A landscape with many peaks, sampled at points; each row gives a point and its height.
From any point a climber takes the steepest step (rise divided by distance) to one of its 2 nearest points. It stops when none of these is higher. Distance is the straight distance between rows; heights are no part of it.
tigu: [146 181 110 123 161  97 123 167 179 130 121 109 132 160 132 110 128 131
 138  86]  h=155
dat: [145 160 121 166 129 137 151 114 134 102 130  66 135 133 113 155 128 112
 125  84]  h=514
Sud: [ 89 127  89  85 160 131 138 154 125 105 133 125 161  83 185 135 139 109
 168 144]  h=316
Fut: [103  95 137 146 141  78 156 156 114 142  62 112 115 149 128 119 184 144
 136 166]  h=568
gurim: [124 151 175 153 141  86 145 138 140 163 140 181  51 117 114 140 163  86
 111 176]  h=418
tel: [166 105 154 131 129 101 134 129  93 144 171 168  93  77 112 150 162  87
 125 212]  h=504
Lito: [143 129  92 155 158  85 148 117  68 172 121 123  93  42 134 156 206  97
 131 113]  h=443
Ran: [123 133  83  60 137 157 103 135 103  88 124 118 178 151 103 147  92 151
 147 106]  h=492
dimi: [162 100 139 135  90 216 133 113 155 158 124  70 120 185 106 151 149 111
  86 105]  h=464
Lib: [125  99 138 100 136 167 139 150 108 151  80 137 150 116 114 134  92 139
 135 149]  h=368
Zav: [159 148 137  93 170 106 146 122  70 151 121 154 106  58 109 167 179  71
 142 192]  h=543
Rarus: [120 146 111 159 139  95 130 185 109 134 102 147 122 103 137  96 188 167
 175 130]  h=495
benu: [100 121  96  72 108 162 111 155 101 120 124 116 168 119 172 144 105 123
 177 173]  h=285
kates: [120 148 139 120  88 149 134 170 133 141 133 127  83  83  86  95 151 160
 182 162]  h=87
Vib: [124 107  55 127 114 170 116 162 123 131 135 109 168  98 165 152 103 126
 137 181]  h=267
tal: [114 130 148 144 140 160 121 148 167 107 103 119 124 212 137 110 128 135
  88 146]  h=372
giga: [ 56 108 123 102 116 182  55 101 105 103 151 116 130 150 167 161 102 119
 146 141]  h=616
zel: [148 202 103 121 128 126 125  99 136 106 141 143 176 160 109 134  93 127
 119 125]  h=362
sepul: [126 112 118 136 166 148 137 174 116 118 137 161 163  78 173 143 122 113
 159 114]  h=347
roba: [ 88 149  94 146  89  85 110 159 142 129 132 132 140 123 163  97 162 166
 164 102]  h=574
gevaz: [163 111 112 108 147 112 138 124 192 150 128 103 102 179 102 122 113 129
  73 121]  h=279
Sivet: [178  89 125 112 134 148 134 151 148  99 181 124 148 109  91 132 110  93
 131 126]  h=508
Bobe: [190 148 101  91 150 113 119 165 176 125 144 122 118 130 106 121 125 170
 153 105]  h=136
suku: [ 90 150 132 125 156 143 135 126  97 139  94 140 135 111 148 126  77 146
 128 117]  h=340
Vufe: [190  89 155 153  97 139 134 113 141  83 182 126 164 148 108 136 128 126
 120  96]  h=479
fom: [ 62 105 153  82  68 162  97 173 124 143  93 102 100 171 126 107 124 153
 151 116]  h=47
rupa: [134 130 170 164 137 139 154 155 155 154 150 203  90 110 116 144 138 107
 129 139]  h=445
mapob: [109 157 146 178 156 104 134 109 127 125 145 168  66  88 114  83 152 115
  97 170]  h=388
sizuz: [157 140  83 135 160 117 109 114 179 179 137 106 129 150 149 137  93 119
  80 107]  h=259
gulel: [ 85 173 117 108 121 105 146  84 141  70 157 136 153 171 188 174 118 146
 142 120]  h=295
paze: [ 96 109 174 103 138 105 123  77 156 151  85 127 157 176 148 133 114 140
 124  75]  h=573
Tuva: [162 104 145 130  98 164 165 194 142 126 161 155 109 105 147 170  94 124
 159  97]  h=219
ziv: [188 167 173 153 146 108 144 120 159 114 157 145 139 129  95 121 123  97
 141  74]  h=609
radiz: [117 149 109  88 110 129 104 106 147  58 174 125 151 207 150 162 124 116
 131 145]  h=275
Gume: [ 59 140 125 122 122 169 113 115 116  71 156 131 145 136 160 142 112 105
 125 160]  h=669
gabo: [125  75 146 142  99 150  90 124 118 133 133 129 121 164  68  91  76 115
  63 126]  h=409
boso: [138 157 122 126 148 145 167 100  85 147 110 116 123  48 105 138 147 110
 152 179]  h=601
sorov: [ 97 103  83 132 129 124 138  98  75 140  84 138 148  60 189  98 183  88
 114 132]  h=506
sim: [109  88 117 160 139  41 161 149 100 114  94 172 100 143 122 122 164 160
  94 180]  h=505
zeze: [ 58  92 163  91 151 193  85 120 124 108 122 132 123 125 169 127  97 164
 138 165]  h=593
nalum: [ 66 168 115  74  72 129 130 124 156  84 128  75  98 165 122 130 143 157
 150 141]  h=558
Doto: [122  85 144 149 164 127 104  82 150 139 127  96 169 103 132 119 196 117
 140 123]  h=400
doti: [133 154 133 190 156  99 135 106  99 119 148 186  83  91  77 134 187 145
  90 174]  h=399
fepo: [112 202 164 142  77 131 126 136 138 163 104 135 108 173 173 132 102 142
 149  95]  h=286
gedu: [113 192  88 102 107 117  65 133 111 136 129  99 139 168 111 115  98 117
 146  84]  h=497
nidu: [141 182  84 158 169 130 121  61 118 110 155 120 134  78 180 108 136 127
  89 124]  h=192
Sol: [144 103 126 150 107 183 109 166 165 130 117 143 141 222 170 139 136 154
  89 134]  h=403
Fifi: [108 172 108 150 144 109 137  95  93  97  98 163 162 150 136  81 121 144
  77 182]  h=425
bura: [182 120 161 143 114 136 168 117 112 167 138 125  79  84  65 182 151 127
 130 147]  h=481
met: [125 115 124 182 125 124 157 177 103 132 127 167 123  92 200 134 150 113
 158 143]  h=378
nebor: [168 169  65 154 141 118 140  78 118 148 160 157 143  56 161 108 141  98
  99 157]  h=207
dumi: [ 85  86 177 117 133 118 132  94 134 159  98 143 133 107 146 115 140 142
 150 112]  h=650
fafe: [144 139 151  91 119 130 118 114 154 115 157 176 104 167 123 132  44 181
 103  65]  h=639
Zagev: [159 140 138 196 119 125 158 183  77 128 119 124  90 104  91 125  98  84
 116 122]  h=203
fumi: [143 157 139 152 100 116 172 176 133 114 133 122  97 132  69 116 104  80
 134  88]  h=191
bofi: [197 114 118 116  74 145 119 119 160 109 193 151 171 180 118 151 116 166
 119  77]  h=460
duf: [114  97 122 129 165 131  81 100  75  96 138  88 145 119 153 102  92 146
 110 104]  h=608
Nifa: [118  56 128 116 160 165 114 134 133 144 105 142 138 126  84 116  93 116
  93 143]  h=390
finim: [136 155 147 154 141 124 130 137 148  74 180  99 136 117  99 119 134  90
 142  59]  h=561
neka: [105 116 142  58 121 115 119 123 146 102 175 160 153 117 160 152  83 147
 170  92]  h=555
Dut: [117  90  72 153 109 142 133 194  96 125 118 122 118  92 120 139 112 151
 131 156]  h=250
Fubob: [144 186  90 145 129 103 117 132 123  78 168 145 185 136 153 119 114 102
 134 122]  h=339
Miriv: [111  73 141 117 135  93  84  71 144 131 129  61 157 141 165 123 161 153
 143  95]  h=437
zam: [131  73 127 121 107  92 182 127 106 156  70 150 140 155 106 157  87 145
  95 150]  h=317
mobi: [136 202 115 146 139  87 180 174 157 121 110 120 117 138  84 126 130 116
 138  84]  h=175
pavu: [147 129 176 180 117  76 135 103  88 135 138 179  99 102  48 145 194 141
 122 136]  h=419
Gufu: [ 62 127 139 113  92 157 113 167 139 127 117 106  74 113 143 101 123 157
 163 153]  h=66
bif: [128 186 121 140  97 129 123  89 121 119 118 155 158 180 147 112  76 126
  86 182]  h=389
rasoz: [141 116  68 165 132 113 151 106 126 165 148 122 132  66 176 150 139 128
 115 148]  h=223
vun: [139  68 134 153  98 166 129 136 146 130 133 145 120 185 133 149  96 191
  71 113]  h=428
vabo: [208 100 196 130 172 129 132 109 157 149 150 168 112 144 124 132 106 134
 115 113]  h=738
zavo: [ 81 119 160 127 136 155 113 146 180 100 105 110 129 178 127  98 181 148
 129 131]  h=335
Datuf: [ 92 212 131 146 122 148 116 138 104 158  88 150 132 146 144 129  76 117
 132  87]  h=315
kuvuk: [104 159  86 150 146 164 186 133 106 107 118 115 136  64 131 149 147 125
 133 171]  h=677
Kug: [110 140  91 183  94 129 131 163  71 126 133 107 102  94 141 103  73  92
 101 126]  h=216
lipu: [174 139 109  78 129 116 107 145 133 143 137 104 124 106 105  92  96 143
 163 143]  h=120
ved: [179 139 149 120  89 216  96 131 124 172 115  83 131 164 109 121 130 135
 138  78]  h=507
zag: [198 161 202 147 144 144 140 121 156 116 144 149  97 145 102  94 137 136
 133 113]  h=668
Povoz: [169 110 185 103 127 125 127  96 158 130 148 152 121 188 139 121  78 135
  89  95]  h=683
Mamif: [ 96 182  96 118  95 102 134 100 138 110 129  79 143 136 143 125 157 147
 155 113]  h=680
feki: [125 148 128 167 152  78 168 155  82 115  94 174 110  93 173 114 203 127
 151 160]  h=427
mim: [129 100 134 113 107 127  80 114 117 119 147  87 137 155 161 100  92 130
 128 130]  h=672
dif: [156 134 171 161 111 111 164  99 125 124 144 139  97  94  88 143 183 137
 165 147]  h=448
sonev: [201 132 149 157 124 144 146 135 104 189 111 104 102  97  80 155 129 130
 152  97]  h=512
zanu: [133  99 120 114 129 158  99 125 173 119 162 101 166 117 134 138 121  61
 139 111]  h=547
Leda: [104  79 169 101 178 161 122 105 162 105 123 116 121 129 135 124 134 156
 122 178]  h=666
dasud: [182 127 109 181 159  94 155 131  83 163 119 106 124  62 105 166 156 124
 141  81]  h=474
geg: [128 148  84 146  99  86 157 115 141  87 158 139 192 146 184 160 131 116
 133 119]  h=318
mekir: [109 105 162 144 145 129 106  95 179  99 125 113 156 151 103  82 212 136
 141 126]  h=367
Palu: [166 124 127 110 151 113 142 121 183 173  91  58 144 151 140 151 161 131
 143  91]  h=681
vum: [136  85 105  82 137 108 140 165 201 170 107  99 143 156 130 138 158 111
 145 106]  h=847
Zud: [ 60 108 140 114 140 119 116  88  96 164 103 127 163  71 144  87 159  94
 145 124]  h=569
fod: [ 94 117 143  96 135 104  73  90 125 131  97 121 178 229 161 144 142 122
 139  86]  h=523
kanud: [117 129 148 154  98 163 105 111 141 114 130  47 138 182 113 154 155 107
 110  89]  h=470
sal: [133 112 125 104 130 126 176 138 159 151  98 137 106 177  97 155  79 136
  82 137]  h=299
lavo: [100 111 138  81 108 122 110  86 141 101 167 112 131 126 146 131  94 166
 133 125]  h=602
Paf: [149 116  88 118 165 110 130  95 153 169 135 106 143  99 145 135 126 109
 100 155]  h=240
Pavos: [124  59 134  90 109 119 178 123 111 153  88 112 128 110 134 163  91 131
 129 165]  h=338
Bibo: [157 127 125  82 103 155  89 141 155  83 166 107 154 212 119 111 130  85
 106 138]  h=255
tena: [138 130 138 140 100 132 182 158 127 107 129 169 151 130 163 183  84 123
 147  94]  h=233
Latam: [131  99 136 111 200 140 134 121 111 111 113 127  99  91 118 121 131 160
 121 192]  h=747
Ver: [127 100 143 158 122  51 124 108  85 160 127 155  95  97  32 111 140 165
 115 121]  h=401
Mazod: [140 103  96 153 178 113 121 111  64 165  83 161 120  43 184 138 223  89
 120 136]  h=463
Sabun: [173 133 129  98 127 148 137 149 176 148 171 194 118 136 113 144  64 147
 110  81]  h=606
kedoz: [ 92 174 163 104 135 153 118 125 131  59 155 136 140 122 119  90 113 101
 137 146]  h=586
Saz: [132  93 168 142 146 126 108 128  78 158  99 116 101 102  51  86 129  99
 129 134]  h=361
vig: [142 144 103  86  79 118 113 150 155 176 148 141 102  86  83  98 124 152
 170 150]  h=104
Vovi: [135 113 166 154 111 120 157 111 106 143 151 220 116  87 114 136 137 103
 130 193]  h=475
sis: [140 155 156 137 105 121 153 140 146 128 113 162 129 154 151 127 116 159
 143 128]  h=256
pob: [146  92  94 157  84 141 102 140 128 110 152 146 170 175 137 168 104 185
 105  79]  h=444
reber: [ 86 130  93 129 169  81 147 126  99 131  71 162 116 129 111  78 145 149
  76 182]  h=465
peka: [ 87 166 167 115  99 140 128 138 141  50 147  89  99 160 136 101 132 131
 141 152]  h=498
negeg: [191 137 157 136 113 158 132 126 150 195  95  84 104 147 114 132 144 136
 133  97]  h=567
Depa: [107  90 107 111 109 111 159 175 166 164  71  93 103 159 104 139 161 125
 137 142]  h=682
dor: [112 114 127 122 146 108  99 109 128 108 107 100 180 165 190 133 159 153
 150  94]  h=478
bokad: [120  99 159 152  88 155 112 109 137 118 136 100 140 146  80 117 126  79
  96 128]  h=433
vava: [109 166  94 124 161 131  45 131 115 108 147 100 158 151 145 102 121  79
 139 102]  h=541
Peb: [105 175  78 125 163 115 177 123 104 114 112 128  89  72 155 121 126 145
 101 170]  h=783
Vekef: [ 96 142 116  36 118 147  87 124 137 106 156 161 146 155 117 165  70 126
 153  98]  h=522
nem: [104 113  99 145  91 100 139 154  81 137 118 103  93  74 118 103 116 119
 137 135]  h=232
lazib: [132 157  97 109 201 133 132 109  93 114 116 139  97  81 132  88 104 167
  99 192]  h=846
Seku: [106 107 136 119 155 151  61 110 133 136 148  96 161 142 178 139 126  69
 145  87]  h=592
befu: [123  94 146 136 103 117 111 134 101 181  96 129  81 102  36  98 129 164
 129 111]  h=381

Where does a climber stop that starts at each point below?
sizuz: vabo
gurim: lazib
gulel: vum
fepo: vabo
kates: Mamif
nem: Mamif
zavo: Seku
